Points on a hilly landscape, in no order, each with its height.
A ball rolls from a point to the lowest of its 3 nearest points, and stops where none of them is lower. Distance is the straight distance between rows; heights are no part of it.
z_527: 40 42 -35 44 8 -10 -7 56 -42  h=558
z_903: 10 -5 20 -47 21 -6 44 -29 9  h=492
z_77: -8 -41 19 11 5 -13 62 6 -16  h=391
z_338: 48 23 2 -54 28 -1 -37 -40 -2  h=393
z_7: -5 -26 -7 47 -5 -28 16 39 -29  h=130
z_668: 22 54 -30 7 -6 -11 -33 46 -26  h=559
z_589: 9 23 1 -37 10 47 -9 -52 23  h=723
z_634: 15 -7 28 -32 11 15 37 -22 16  h=570
z_126: -15 -31 -4 36 -11 -41 2 40 -21  h=237
z_389: 30 30 5 -24 21 41 -26 -43 3  h=766
z_882: 15 -16 -13 54 3 -32 5 52 -37  h=79
z_447: -26 -32 11 -5 -11 -10 22 -2 27  h=434
z_517: -11 -13 10 -17 -4 22 19 -23 31  h=405
z_302: 38 -9 29 -52 44 -8 42 -21 -35  h=361
z_896: 3 -6 32 -41 16 7 37 -28 22  h=549
z_202: -42 -14 -16 34 -33 41 -21 -17 12  h=407
z_85: 20 56 -21 6 0 -26 -19 49 -28  h=556
z_18: -5 -44 9 11 -11 -30 32 17 6  h=90
z_856: -13 -18 -6 15 -5 -56 0 47 -4  h=364
z_363: 60 15 21 -21 46 8 9 -31 -29  h=444
z_215: -15 -13 -14 55 -40 0 -24 20 1  h=384
z_733: -24 6 9 -27 -2 34 10 -39 43  h=542
z_816: -17 -32 8 25 -2 -11 30 0 20  h=300
z_45: 36 19 1 -70 24 2 -48 -29 8  h=482
z_58: -32 12 -38 40 -33 14 -59 20 -5  h=475
z_804: 21 72 -15 -19 -5 -21 -6 46 -15  h=576
z_165: 6 -15 22 -3 9 26 34 -30 16  h=522
z_33: 45 12 19 -54 51 -14 15 -25 -26  h=277
z_962: -26 35 -32 11 -25 1 -64 29 -6  h=531
z_629: -53 -4 -29 19 -36 20 -50 2 15  h=460
z_415: -54 15 -38 2 -36 0 -61 27 10  h=478
z_830: -3 30 -24 53 -31 7 -41 38 -12  h=435
z_311: -21 -24 7 48 -8 18 18 -12 6  h=254
z_688: -6 60 -39 -1 -18 -19 -52 47 -12  h=574
z_472: -9 -30 7 38 -10 5 29 4 13  h=192
z_106: -7 -34 -1 41 -19 -24 4 24 2  h=266
z_924: 10 -19 19 18 17 22 67 -13 -14  h=387
z_458: -45 -3 -23 26 -38 6 -45 18 14  h=401
z_626: -6 19 13 -67 9 24 5 -39 40  h=716
z_325: 7 18 14 -38 14 23 8 -39 24  h=649
z_964: -5 -38 26 26 6 3 41 6 -2  h=272
z_220: 24 -13 26 -46 35 -6 56 -14 -17  h=419
z_940: -40 -17 0 -9 -22 0 -6 -3 36  h=325
z_122: -25 -24 13 -22 -1 -4 34 -24 25  h=503
z_67: 41 24 7 -62 34 -8 -17 -31 -6  h=280
z_179: 15 -23 36 -26 30 0 53 -19 -9  h=488
z_140: 4 -24 27 -15 19 10 59 -28 -9  h=454
z_428: 58 22 12 -36 43 -3 -14 -38 -20  h=409
z_667: 4 21 -19 15 -9 -53 -18 56 -15  h=530
z_803: 35 10 7 -59 35 -20 -1 -27 -7  h=154
z_233: 70 34 3 -21 28 7 -44 -26 -24  h=489
z_876: -19 -1 -19 25 -29 -40 -21 32 -6  h=452
z_349: -38 -16 -14 32 -25 10 -16 2 20  h=307
z_602: 6 20 -21 22 -13 -45 -12 51 -16  h=514
z_31: 8 13 -19 65 -22 1 -31 30 -18  h=418
z_813: 16 40 -21 19 4 -30 -14 53 -37  h=545
z_431: -41 20 -42 16 -40 21 -62 25 -8  h=532
z_494: -22 -36 18 -7 9 -15 38 -6 21  h=447
z_421: -44 -14 -16 9 -29 -21 -30 23 24  h=474
z_671: -11 -21 4 58 -13 -9 10 25 0  h=247
z_490: 1 -40 28 22 15 -2 62 3 -14  h=328
z_698: 62 9 19 -31 53 0 24 -15 -59  h=480
z_565: -5 16 -27 37 -26 -17 -37 38 -3  h=443
z_869: 47 2 30 -32 39 9 37 -22 -28  h=404
z_441: -27 -23 -5 5 -21 17 9 -14 33  h=180
z_168: -3 14 13 -4 7 53 13 -37 16  h=615
z_206: -10 -32 2 53 -21 -28 7 21 -16  h=201
z_427: -26 -3 12 15 -12 51 10 -35 30  h=665
z_661: -43 -17 -6 -28 -15 32 -13 -25 43  h=634
z_877: -18 -25 6 16 -17 17 5 -9 25  h=163
z_622: 12 6 25 -16 21 28 30 -41 12  h=568
z_152: -64 -19 -26 -4 -36 11 -37 -10 32  h=541
z_287: 44 29 -1 -48 25 7 -56 -34 -5  h=465

Where does a ball stop that starts at each point below?
z_421 => z_877
z_152 => z_877
z_661 => z_877
z_179 => z_803
z_140 => z_472
z_896 => z_803
z_856 => z_882
z_589 => z_517
z_804 => z_882

Write out the way that a ball takes from each point below.
z_634 => z_903 z_220 z_302 z_33 z_803
z_45 => z_67 z_803
z_698 => z_33 z_803
